The views of a scene show one set of named points, each view turned or mirrored, and shifted as a whole, with a little noise and some points left out.
In the rows, zero is written as 128.

Scene 1
View 1
des: [114 102 185 138 142 114 153 144 115  42 126 101 143 102 105  96 153 125
 110 167 101  66]
fedi: [140 111 138 117 145 111  96 110 126  93 152 123 117 118 150 111 160 130
 172 155 115  88]
Zope: [161  85 152 132 155 111 128 103 111 109 159 119 105  99 158 135 156 111
 136 169 126  54]
pozer: [162 102 129 113 157 108  98  52 110 115 161 142 104  90 171 151 152 110
 181 145 107  98]
gis: [167  74 155 140 156 112 135 125 115 112 164 114 102 109 161 125 157 113
 121 179 146  32]
Darez: [117 125 145 108 144 115  99  95 120  50 139 129 138 104 120 107 147 124
 180 143  92 121]
Ribup: [148 106 142 123 135 104  94 127 131 122 151 110 105 137 171 109 172 146
 165 161 122  64]
Darod: [176  68 144 146 155 114 122 171 127 126 177 102  90 141 174 101 168 124
 118 195 178   6]
kosav: [131 114 148 117 143 111 107  99 121  77 142 124 126 107 137 113 155 127
 169 149  99 100]
Zop: [127 114 183 120 138  94 150  39  93  91 121 121 131  63 136 158 154 117
 141 136  45 104]
zuvav: [ 94 138 172 118 112 100 107 148 136  58 111  95 143 135 117  77 173 164
 160 146  74 101]
vos: [124 116 151 118 143 114 106 120 125  59 141 120 132 112 125  99 152 127
 164 154 104  98]
zevos: [128 129 128 109 129 110  65 142 144  89 148 117 120 151 150  81 170 153
 196 151 120 100]
vapu: [140 123 130 113 126 101  73 119 137 121 149 116 106 145 173 104 177 154
 192 151 110  87]
gipa: [133 102 157 126 148 114 120 122 119  66 145 116 128 107 129 106 153 121
 144 163 115  79]
Favi: [139 102 166 127 142 105 135  90 109  92 141 117 121  92 142 132 157 120
 138 156  93  76]
Nanu: [157  91 145 135 136 108 104 170 136 123 160  98  98 155 173  91 179 145
 141 181 151  28]
Gumi: [121 113 145 121 147 122 101 152 134  42 147 117 135 126 115  79 150 130
 163 162 127  90]
savek: [158  72 168 147 157 117 153 154 115  90 159 101 110 111 144 109 156 111
  98 190 150  19]
supa: [130 117 149 113 140 107 106  86 117  81 140 125 124 101 141 123 154 127
 169 145  90 103]
View 2
Zop: [ 91  82  56 167  70 150 160 142 130 107 129 142 109  89 125 132 193 157
 135 132  92  86]
vos: [131 143 127 159 125 145 164 104 135 110 154 125 135 110 144 127 124 156
 117 160 126  91]
zuvav: [161 133 124 162 157 158 186 137 153  92 163 131 162  82 113 117 102 153
 140 156 120 130]
Gumi: [142 160 152 159 144 134 162  93 137 109 156 124 139 123 144 120  99 162
 119 169 140  93]
Nanu: [182 204 158 135 163  97 132  85 127 111  98 162 126  54 187 117 131 160
  92 141 122 113]
zevos: [171 181 131 144 144 164 167  96 142 110 175 116 154  79 170 141 110 134
  84 161 126 108]
pozer: [112 145  82 146  72 151 141  91 119 127 143 123 107  89 190 154 185 137
  72 140 105  66]
kosav: [129 138 109 157 109 150 159 109 131 112 152 126 129 101 153 133 142 151
 107 154 118  89]
Ribup: [169 189 126 136 136 129 143  92 129 112 127 143 132  56 188 136 145 143
  79 142 113 106]
gis: [133 171 137 146 123  85 121  82 118 116  84 166  98  83 181 116 164 173
 106 139 119  83]
Favi: [117 127 102 158 102 127 146 112 128 110 119 147 113  91 148 124 166 163
 120 141 109  88]
gipa: [128 144 131 158 124 124 152 101 131 112 131 140 123 107 148 119 134 166
 122 154 125  87]
savek: [136 170 159 153 142  66 121  84 119 111  70 172  99  93 162  99 147 192
 130 143 126  90]
des: [121 123 142 171 142 105 157 117 136  98 114 153 123 114 111  96 123 186
 163 153 129 101]
fedi: [140 160 117 149 118 142 153  95 129 116 148 128 128  91 167 138 141 146
  94 153 118  90]
supa: [123 132  99 155 102 154 161 111 134 112 153 125 126  97 153 138 150 147
 107 150 114  88]
View 3
Favi: [111  96  94 164 104 116 158  94 143  94 132 166 122 153 112 174 141 146
 148 145  99 112]
Zop: [ 94 106  74 190 112  93 160  67 121  86 127 163 103 158 127 213 130 132
 114 182  73 129]
gis: [132  84 117 148  92 150 147  94 150  86 143 177 123 151  84 151 149 167
 201 103 133  94]
fedi: [129  91  98 133  90 117 144 123 171  94 105 171 154 147 133 154 128 151
 149 132  91  89]
Gumi: [118  91 104 133 104 118 170 170 192 124 112 159 170 147 111 117 147 147
 135 136 107 103]
vos: [116  94  95 144 102 109 163 143 174 111 111 160 157 147 122 143 138 144
 128 149  95 106]
pozer: [133  84  82 157  78 123 121  90 140  67  89 188 129 151 151 189  88 149
 164 152  90  95]
vapu: [145  98 111  99  83 107 131 109 185  85 102 173 172 146 152 162 136 154
 141 108  70  62]
Darod: [148  79 141 116  86 166 142 106 174  88 152 182 139 144  71 127 166 179
 226  63 145  69]
gipa: [114  92 101 151 103 122 166 131 165 108 124 162 143 149 105 143 146 150
 147 140 108 110]
zuvav: [104 116 107 117 119  80 184 139 193 127 131 139 173 148 121 145 182 139
  85 135  64  98]
supa: [119  95  88 145  95 105 150 122 165  97  99 168 152 149 140 163 123 143
 127 153  80 101]
Nanu: [146  90 140  97  90 140 144 109 187  95 143 171 159 144  95 134 173 170
 187  67 113  61]
des: [ 94 102 105 164 125 116 194 134 164 126 155 144 134 151  76 137 180 146
 134 144 116 129]
Darez: [111  96  80 151 100 102 161 147 171 110  93 162 157 149 140 151 121 137
 115 170  82 113]
zevos: [140  97 108  96  88 106 145 146 200 105  94 166 187 144 148 136 139 151
 128 116  75  68]
Zope: [126  85 110 156  92 143 144  85 143  81 136 179 118 151  95 166 141 162
 191 116 121  98]
kosav: [117  96  91 147  98 108 154 123 166 100 107 166 149 150 132 160 129 144
 133 150  87 103]
View 4
supa: [ 87 110  92 123 142 153 160  91 110 150 139 105 161 157  97 161 112 103
 106 143 178 138]
Darez: [ 93 114  94 124 130 148 182  86  98 129 129  88 152 164 101 148 105 109
  94 159 191 149]
vapu: [ 79 107  77 102 113 147 150  80  86 159 113 109 177 135  71 176  96 103
  96  70 166 126]
Gumi: [ 98 110  88 114 113 142 156 105  88  78 119  76 129 148  99 132 106 121
  80 120 177 132]
Darod: [ 87  91  86 100 135 143  52 136 119 103 131 117 132 103  93 134 142 152
  97  28 133  71]
Ribup: [ 81 103  80 105 127 152 120  98 101 144 126 114 163 129  82 168 110 112
 102  68 155 113]
fedi: [ 87 107  90 113 132 145 148  95 101 142 125 105 157 143  91 153 110 119
  98 110 175 125]
gipa: [ 91 107  91 122 139 152 134 112 111 104 141  97 137 149 105 141 119 115
  99 129 167 126]
Favi: [ 85 108  92 130 159 163 125 110 130 135 158 115 150 153 108 159 126 102
 116 140 159 125]
Zope: [ 88 100  96 120 162 150  98 118 132 144 151 121 149 135 105 148 138 133
 112 107 155 105]
pozer: [ 87 101 104 122 162 138 144  87 125 210 142 129 179 146  93 159 127 137
 115 133 185 123]
gis: [ 88  97  94 116 158 150  76 129 132 128 150 120 138 124 105 139 144 138
 109  84 146  93]
vos: [ 89 111  92 123 132 151 158  99 105 118 136  92 145 156 100 148 111 107
  97 142 177 138]
zuvav: [ 83 122  67 120 104 175 171  95  82  69 130  78 143 162  90 177  83  51
  92 124 157 152]
Nanu: [ 82  97  75  99 117 150  86 119  98 105 121 109 142 112  83 154 117 120
  93  32 137  92]
savek: [ 91 100  90 120 153 156  66 145 131  78 157 108 115 122 113 128 146 133
 104  88 136  90]

Which points are out of place in each view (at most two, in the order of its rows)? Write - if all are in place.
view 1: -
view 2: Ribup
view 3: supa, Zope
view 4: vos

Scene 2
View 1
tor: [133 137 198 199 153 108 139 148 112 144 141 147 147 109 134 116 128 199
 165 141  81 165]
Pivi: [145 149 123 130 128 139 121 103 121 125 126 142 136 135 115 168 125 172
 151 120 108 186]
pomo: [132 142 165 156 171 103 138 147 158 141 154 135 172 152 144 146 141 171
 192 120 104 178]
nini: [136 129 152 152 156  65 114 134 134 120 148 160 136  90  92 135 125 158
 181 149  79 184]
lanu: [131 145 121 117 131 157 121 105 114 131 130 137 150 148 135 182 120 175
 159 111 120 189]
naf: [158 153 170 183 145 115 143 129 143 137 133 140 143 139 120 122 141 183
 155 126  91 167]
gope: [142 138 190 195 157  91 138 147 128 137 144 147 143 109 122 113 134 188
 169 143  78 167]
Nel: [ 92 125 128  99 150 149 110 123  95 136 145 140 168 131 157 200 107 175
 189 119 125 199]
ketak: [147 135 136 144 150  66 110 124 140 112 143 158 131  95  83 143 128 149
 174 146  82 185]
batud: [161 149 140 155 142  92 123 118 150 120 135 149 133 121  92 137 136 159
 159 133  90 179]
zosek: [126 137 150 147 132 143 122 117  95 133 131 146 140 118 130 158 114 189
 156 129 101 181]
pinu: [142 146 154 155 151 115 133 130 141 134 140 140 153 138 127 147 134 173
 171 122 101 177]
Roret: [119 128 177 166 177  80 129 157 138 140 160 147 166 116 136 135 131 174
 199 138  92 178]
muka: [156 162 147 154 135 156 143 113 143 140 125 130 151 170 138 153 140 183
 150 105 113 173]
foti: [131 140 152 145 157 116 130 134 138 136 145 140 161 141 137 154 132 172
 180 123 106 181]
View 2
Pivi: [139 119 146 118 100 145 112 113 150 148 141  66  98 123 120 144 155 108
 108 117 137 125]
tor: [121 127 176 111 122 159 146 112 138 115 103 106  50 149 175 156 151 131
 135 179 184 119]
foti: [141 112 152 124  99 175 120 126 162 116 110  96  89 129 142 136 156 132
 120 133 164 100]
pomo: [149 109 146 135 104 188 116 128 164 111  89 106  88 134 154 123 155 145
 123 143 172  86]
batud: [159 129 159 117 118 171 125  97 147 123 138  88  98 120 136 171 178 148
 123 125 149 125]
gope: [131 129 180 112 125 169 149 109 141 108 105 113  56 145 176 164 160 144
 138 176 186 117]
ketak: [157 122 181 102 101 178 137 104 159  98 149  99  93 109 127 191 184 146
 123 110 159 125]
nini: [147 121 188 100  98 181 143 109 160  89 137 109  81 116 137 190 180 145
 128 123 171 120]
naf: [148 133 150 126 135 164 126 100 135 135 113  91  80 142 161 149 162 145
 130 160 161 120]
Roret: [137 109 173 117  96 189 137 131 166  89  97 118  70 132 160 149 158 144
 130 148 188  95]
pinu: [145 119 149 126 110 168 119 117 152 126 113  91  89 131 145 139 158 133
 120 139 157 108]
lanu: [129 107 135 123  88 140 103 131 158 153 130  62  99 126 117 120 142  92
 102 114 133 115]
View 3
muka: [102 120 147 180  94 147 110 134 126  92 151 163 113 182 146 113 128 116
 124 111 127 126]
foti: [128 124 134 156 114 125  67 143 128 101 142 161 133 165 146 122 131 125
  95 119  93 157]
naf: [127 122 125 188 119 135  85 138 151  82 144 145 118 168 132 135 128 127
 109  81 113 150]
batud: [124 109 115 167  98 122  75 118 139  84 138 157 129 147 130 145 143 160
  82  90 100 143]
nini: [156 121 101 150 114 111  46 127 144  91 141 150 141 128 130 150 140 157
  64  99  78 169]
Nel: [139 152 145 111  77 135  85 139  89 122 175 177 139 140 166  95 129 104
 103 181  96 143]
pinu: [123 122 132 165 111 129  78 139 134  96 145 160 126 166 142 124 131 128
 102 110 103 150]
zosek: [151 151 123 152  86 143  97 129 125  94 174 154 121 133 141 125 128 114
 109 122 115 142]
pomo: [120 119 143 163 135 122  58 159 135 105 133 161 132 186 150 113 126 115
 100 118  88 166]
gope: [160 135 110 182 141 127  59 150 164  84 147 132 122 152 127 142 123 121
  98  77  99 173]
ketak: [144 112 102 149  99 111  54 115 137  89 140 156 142 128 128 152 146 170
  61  98  82 155]
View 4
muka: [108 120  99 128  74 106 124 159  70 139 115 117 115 180 109 149 119 138
 107 102 127  92]
foti: [122 133 127 123  83 123 133 154 119 126 145 122 108 156 118 164 108 129
 115 137 128 134]
ketak: [ 99 127 163 108  95 162 161 153 142 135 181 119 103 152 124 155 140 150
 158 126 116 130]
Pivi: [ 98 119 124 115  72 138 144 155  80 132 135 122 128 169 128 135 114 144
 134  97 133 100]
batud: [ 98 122 141 114  93 140 148 155 120 142 160 113  99 165 112 160 146 152
 142 116 113 113]
gope: [139 146 125 145 100 126 166 159 146 134 172 121  98 168  95 182 146 107
 121 155 111  98]
Nel: [127 134 119 118  54 144 140 148  83 103 128 137 154 147 154 125  49 118
 114 120 160 139]
nini: [114 135 160 115  94 160 164 153 152 131 186 122 104 150 122 162 136 135
 150 141 118 131]
Roret: [141 146 134 132  91 126 147 153 153 121 166 124 101 150 112 179 112 111
 112 167 124 142]
pinu: [118 130 122 127  84 121 137 157 111 132 141 119 107 165 113 163 120 130
 118 129 124 117]
lanu: [107 122 112 117  62 131 136 152  65 125 120 127 139 167 137 130  88 137
 120  97 143 108]
pomo: [129 136 120 127  85 104 120 156 128 125 137 118  96 157 110 176 108 127
  99 151 124 145]
tor: [150 150 114 152  94 124 170 159 137 129 167 125 108 172  96 179 138  92
 117 157 117  86]
zosek: [126 135 116 133  73 143 164 155  92 124 147 128 137 171 125 140 106 115
 129 116 136  88]

Which points are out of place in each view (at most two, in the order of its rows)? Write - if all are in place.
view 1: foti
view 2: gope
view 3: -
view 4: muka

Scene 3
View 1
Bezo: [124 102 182  81 167 123 137 112 108 148 118 122 108  93 145 141  97 102
 125 156 112  93]
Lote: [133 122 176  74 141 142 147 121 127 153 115 125 103  97 160 145 112 106
 165 120  85 116]
fige: [127 120 192  66 154 148 154 107 124 153 136 110 105  97 164 136 119 104
 148 124  94 107]
Buk: [137 128 189  67 159 167 165 105 117 155 110 119 106 116 153 138 116 119
 149 111  98 125]
bibe: [151 156 204  54 179 168 168  66  93 144  98 134 127 133 150 123  77 117
  81 128 138 128]
Nep: [139 104 163  85 148 163 161 133 117 161  73 132  97 121 132 152 122 131
 190 110  84 132]
Pip: [141 129 177  73 147 147 149 113 117 150  99 134 109 108 152 143  98 110
 151 121  96 123]
Gobo: [119 110 196  66 162 151 158 106 126 155 151  96 100  92 165 135 132 105
 146 124  93 101]
zeruf: [131  89 170  89 168 141 150 123 104 156  80 131 103 115 126 147 105 121
 149 144 111 110]
fulaz: [135 134 195  64 168 140 147  90 105 145 119 126 118 106 154 133  85 102
 102 141 123 106]
Dile: [137  76 145 106 162 123 133 141  96 154  35 158 105 122 102 161  83 127
 162 156 114 111]
tibu: [103  33 148 111 164 121 135 166 121 168  98 111  81  86 120 165 142 121
 202 156  83  83]
kis: [141 135 195  64 172 165 166  88 103 151 101 126 115 125 146 130  99 120
 115 125 120 124]
vebak: [113  63 176  90 179 158 163 130 112 167 108 101  90 106 127 146 147 132
 169 135  99  98]
Vuzog: [136 120 177  75 152 139 144 114 113 150 104 131 107 104 147 144  99 109
 144 132 101 114]
pufop: [141 143 179  68 133 145 148 114 128 147 117 131 107 101 168 143 105 103
 161 111  84 126]
View 2
Pip: [145 127 128 108 110 126 158 140 138 144 135 146 130 105 134 162 143 109
 122 126 140 126]
vebak: [132 112  79 137  95  80 151 113 166 126 141 173 102 105 139 187 141 136
 119 113 105 124]
tibu: [114  88  60 124  82  85 156  96 171  98 146 198  95 148 191 211 125 132
 123 112 120 123]
Lote: [135 105 123 108  94 117 155 141 146 139 126 143 118 100 139 170 133 112
 120 133 138 123]
kis: [158 156 125 129 129 118 152 144 145 152 148 145 140  90 108 135 161 108
 129 110 124 132]
Dile: [140 151  91 106 137 138 172 102 135 118 163 192 146 170 186 192 145 115
 134  98 142 134]
Nep: [143 129 107 111 113 119 169 116 131 150 131 152 126 110 132 204 136 142
 111 121 120 124]
bibe: [169 180 142 132 144 127 152 156 141 157 156 137 155  83  95 102 178  92
 139 105 130 136]
Bezo: [137 119 111 125 106 107 145 140 167 117 153 165 124 115 153 129 151  90
 140 114 140 128]
zeruf: [142 140  98 122 120 115 159 121 149 128 153 173 131 128 152 170 148 115
 129 106 127 131]
Gobo: [137 101 113 133  85  84 140 148 170 135 132 145 102  75 120 143 142 109
 123 129 120 121]
Vuzog: [142 123 121 113 108 121 155 139 145 135 140 153 129 110 141 155 143 103
 128 123 139 126]
fulaz: [151 141 133 126 118 116 145 156 157 135 152 148 137  95 127 109 161  82
 141 115 140 131]
pufop: [141 108 138 102  99 127 156 149 137 148 122 131 124  92 130 164 135 108
 118 139 144 122]
Buk: [148 131 121 121 108 110 156 140 143 152 133 139 124  86 112 161 149 120
 118 123 122 126]
View 3
Pip: [141 113 135 132 141 183 112 132  92 131 140  97 116 157 139 118 128 131
 129 142 142 175]
Bezo: [151 114 145 155 102 172 137 110  92 138 120 107 101 148 150 116 134 134
 117 151 155 140]
bibe: [131 114 177 136 167 157 147 153  89 122 150 100 124 114  83 123 117 131
 156 157 183 129]
pufop: [128 109 130 136 139 190  94 142  92 134 140 109 130 176 138 120 125 127
 124 131 141 175]
Dile: [191 129 135 123 144 154 151  89 107 128 137  54  65 134 175 110 153 156
 118 166 107 196]
vebak: [148 124 108 124  95 223 121  92  93 125 133 103 106 124 186 121 134 100
 132 174 143 178]
fige: [127 112 126 140 103 205 107 122  88 135 128 124 126 156 152 121 123 111
 127 147 157 155]
tibu: [173 128  93 131  70 214 122  60  99 136 117  89  78 147 229 111 150 117
 106 169 112 194]
Gobo: [122 111 125 146  92 213 108 122  85 134 127 130 131 149 150 125 120 102
 130 150 166 145]
Buk: [129 114 131 125 138 200 111 135  90 125 147 106 127 139 136 124 121 112
 142 153 155 168]
Lote: [134 110 125 138 125 192  97 132  94 135 133 109 124 177 151 118 127 128
 118 133 138 176]
fulaz: [139 111 164 153 128 163 138 136  89 134 132 111 116 142 115 119 124 134
 132 147 171 127]
Vuzog: [144 115 136 138 130 179 118 124  93 134 134 100 112 155 145 118 131 131
 125 145 143 165]
zeruf: [162 123 134 129 126 179 138 104  97 128 136  83  92 131 161 115 137 130
 128 165 137 173]
View 4
Pip: [138 132 114 129 116 130 142  96 136 134 152 144 152 113 124 131 126 139
 107  78 133 149]
Dile: [128 128 156  79 123 145 153 141 177 132 137 149 140  98  77 115 144 197
 121  46 118 120]
pufop: [146 138 108 133 105 128 143  91 129 129 160 150 156 117 137 138 119 119
 110  82 155 158]
Bezo: [106 127 131 113 108 144 134  96 128 120 169 147 142  93 119 106 140 130
 105  79  88 143]
Vuzog: [130 129 118 120 112 134 141 100 134 129 159 147 147 106 122 125 129 137
 108  77 122 146]
bibe: [118 121 109 167 153 131 136  66 138 156 133 100 174 136 126 134 129 155
  70 110  72 147]
fige: [132 123  99 134 104 127 132  89 109 131 175 150 134 104 139 124 129 112
 103  79 117 152]
vebak: [149 103  97 109 101 117 128 124 109 142 177 168  92  90 117 115 142 144
 111  38 110 127]
Nep: [169 120 104 114 113 117 145 127 139 150 150 158 124 112 114 138 125 164
 118  47 157 133]
fulaz: [108 129 120 141 125 141 133  76 128 131 156 124 161 112 128 118 133 129
  87  99  83 150]
Buk: [148 118  91 143 118 119 136  93 120 149 158 141 137 115 133 135 125 136
  96  76 124 146]
kis: [132 119 105 151 137 126 135  85 129 151 147 122 153 123 125 132 131 150
  85  89  93 143]
Gobo: [132 115  90 137  97 124 126  88  96 132 184 155 120 100 145 121 132 105
  99  74 106 149]
zeruf: [131 119 127 107 118 135 139 119 142 138 154 149 131 100 105 119 139 165
 107  60 106 129]
View 5
tibu: [ 86 165 145 172 126 121  91 171 172 125  42  58 116  88 132 135 132 149
 109 184  28  95]
kis: [100 134 139 144 107 161 150 126 131 121  68 141 168  87 159 158 123 135
 133 148 164 102]
fige: [113 141 135 164 115 142 141 137 110 119  56 123 126 107 173 141 141 145
 132 137 120 115]
bibe: [106 122 131 133  99 168 167 113 129 117  92 160 188  86 150 159 126 128
 140 142 200 103]
Vuzog: [103 149 147 152 117 150 132 139 126 137  62 116 140  98 147 144 130 145
 120 148 116 111]
Gobo: [113 136 126 173 115 134 139 140 113 100  48 117 121 105 187 139 146 144
 138 141 112 110]
Bezo: [110 137 128 163 110 134 131 142 142 117  95 112 142  96 129 132 148 136
 126 152 116 112]
Pip: [103 150 153 145 116 160 136 136 117 148  60 124 143  98 146 147 125 145
 119 143 126 116]
Lote: [106 152 151 157 122 150 131 140 108 146  52 115 125 105 156 142 133 149
 119 138 108 119]
vebak: [ 90 151 139 167 120 136 117 152 153 105  28  92 130  87 172 150 124 146
 128 171  80  89]
Buk: [100 146 147 149 115 159 143 132 117 127  42 131 145  96 175 156 122 145
 129 145 135 106]
Dile: [ 81 162 165 131 114 154 108 151 179 166  83  90 170  74  80 148 111 141
  99 182  93  97]
Nep: [ 83 166 170 140 124 165 121 142 132 159  22 106 143  87 153 161 102 152
 111 161  98  99]

Which points are out of place in each view (at most two, in the order of its rows)? Write - if all are in place.
view 1: vebak
view 2: Nep
view 3: fige, Lote
view 4: -
view 5: Vuzog

Scene 4
View 1
Vob: [ 82 165 153  89 108 111 128 123 134 139 152 126  84 144 173 160 162 149
 138 144 104 148]
toda: [ 81 167 115 106 148 152  83  84 121 128 114 120  65 144 164 103 177 160
 131 132  84 121]
Tevu: [137 118 153  72 183 116  54  97 180 108 156 134 150 162 225 143 100 175
 145 121 128 193]
Zavez: [ 95 155 144  91 140 125  96 104 140 127 139 125  93 149 180 137 154 159
 137 136 102 152]
lopu: [ 82 157 133 100 132 133 107 106 138 130 141 128  81 140 172 127 166 159
 128 134  95 133]
Fitez: [121 122 113  95 143 151  95 113 190 130 200 135 143 137 204  97 155 172
 150  78 111 117]
vap: [ 65 143 139 112 121 126 135 124 163 131 162 147  85 119 176 135 160 168
 106 138  98 133]
ner: [106 140 138  88 132 125 108 120 164 131 176 132 120 143 193 135 150 161
 145 116 112 143]
siz: [115 161 134  80 123 132  97 109 136 137 158 112 107 158 182 131 166 149
 168 110 105 133]
vez: [ 67 119 118 126 136 144 132 123 193 126 188 160 106 104 185 103 159 183
  93 112  98 115]
pibu: [104 160 113  94 119 149 105 109 142 141 169 117 100 146 175 106 184 154
 162  97  97 106]
Zup: [108 137 153  85 142 115 100 117 166 122 163 134 120 147 200 150 134 163
 138 129 116 166]
View 2
vap: [ 92 180 113 105 128 141 166 110 154 101 111 189 139 113 170 134  73 125
 159 136  99 112]
Fitez: [100 129 113  86 121 114 145 113 128 108 143 169  84 149 164 108  93  87
 137 185 160 152]
ner: [ 99 162 112  95 111 115 138  83 144 104 122 180 107 119 156  97  86 112
 152 152 131 138]
lopu: [ 95 168 119  94 115 141 139 121 171 116 112 158 127  86 153 100  78 135
 164 154 107 109]
Vob: [105 190 107  96 103 138 134  74 169  97  95 183 142  89 151  98  83 135
 154 124 100 122]
Tevu: [ 70 159 133 113 113  57 128  59 121 130 144 176  45 105 147  51  79 108
 200 167 148 123]
Zavez: [ 94 172 119  97 109 123 133  97 164 114 112 166 116  85 149  85  79 133
 169 149 112 113]
pibu: [118 144 106  72 105 152 129 124 169 104 116 151 128 111 152 100  95 116
 124 169 134 144]
Zup: [ 89 173 119 107 111  98 140  68 139 110 121 187  95 107 153  86  81 114
 174 144 125 126]
vez: [ 84 160 116 105 146 133 181 128 134 104 132 190 121 143 179 154  75 106
 155 157 117 118]
View 3
toda: [151 137 148 184 148 110 111 115  86  89 116 113 131 115 109  95 130 116
  70 143  98 133]
Vob: [122 115  96 171 139 110 135 168 120 138  97 107 112 129 144 104 129 110
  99 126 101 103]
Tevu: [166  85  92 223 137  99 151 180  62 142 127 107 199 124 150 122 114 105
 149 116 204 161]
lopu: [142 130 126 181 139 112 122 144 100 116 118 113 135 123 120 107 129 115
  89 132 106 129]
Zup: [141 104  97 193 136 111 144 175  98 150 119 111 155 131 147 123 122 109
 130 116 150 132]
Zavez: [142 115 111 187 141 106 130 154  95 123 108 107 139 122 134 104 125 111
 101 130 124 129]
vez: [135 162 132 176 119 146 126 164 122 155 167 137 152 140 109 158 132 130
 121 101 102 145]
Fitez: [141 141 166 193 134 137 149 115  87 158 156 148 146 135 123 144 116 107
 145 110 170 127]
vap: [126 145 111 169 128 130 126 171 126 143 135 120 134 135 122 134 133 123
 103 113  85 130]
siz: [133 113 135 183 147 110 143 123  94 139 105 120 116 126 141 105 120  99
 116 130 148 104]
pibu: [130 137 161 175 143 124 139 104  98 137 123 134 108 129 124 114 123 104
 112 128 134 102]
ner: [133 120 119 185 135 121 144 153 102 155 126 124 138 133 140 127 122 108
 131 115 147 119]
View 4
toda: [105  89 102 133  99 122 151 120 118 125 107 176 118 139 126 139 140  97
 103 106 166 101]
Zup: [133 106 130 100  94 111  92 110 110 105 127 135 140 139  96 101 154 124
 169 150 168 121]
vap: [ 98  91 125 107 121 122  98 130 149 153 106 137 103 142 105 114 172 110
 132 146 181 113]
pibu: [ 91 120 146 120 106 151 107 134 109 106  90 161 142  92 142 131 149 109
 116 113 168 114]
Vob: [ 95  78 117 103 113 124 126 114 123 114 123 143 120 115  84 114 176 113
 146 135 203  97]
lopu: [111  89 110 120 103 118 131 118 122 128 114 160 120 140 112 124 150 106
 125 125 171 105]
Tevu: [174 129 127 104  65  89  80  97  82  87 142 138 163 168 104  92 124 134
 192 157 133 136]
Zavez: [119  93 111 114  97 113 127 110 113 112 124 154 128 138 102 119 150 112
 141 130 172 108]
Fitez: [121 149 165 115  94 139  59 138 107 113  88 145 153 120 152 115 135 120
 139 135 136 140]
siz: [107 107 132 115  96 135 122 116  96  89 113 156 148 101 119 122 149 115
 138 119 175 107]
ner: [115 114 141 105 100 125  89 121 112 109 113 140 139 123 112 110 155 121
 154 142 168 120]
vez: [105 116 144 109 119 127  65 143 155 167  88 131 106 154 130 114 159 112
 128 151 155 132]

Which points are out of place in each view (at most two, in the order of its rows)? Write - if all are in place.
view 1: lopu, vez
view 2: -
view 3: Fitez
view 4: toda, pibu
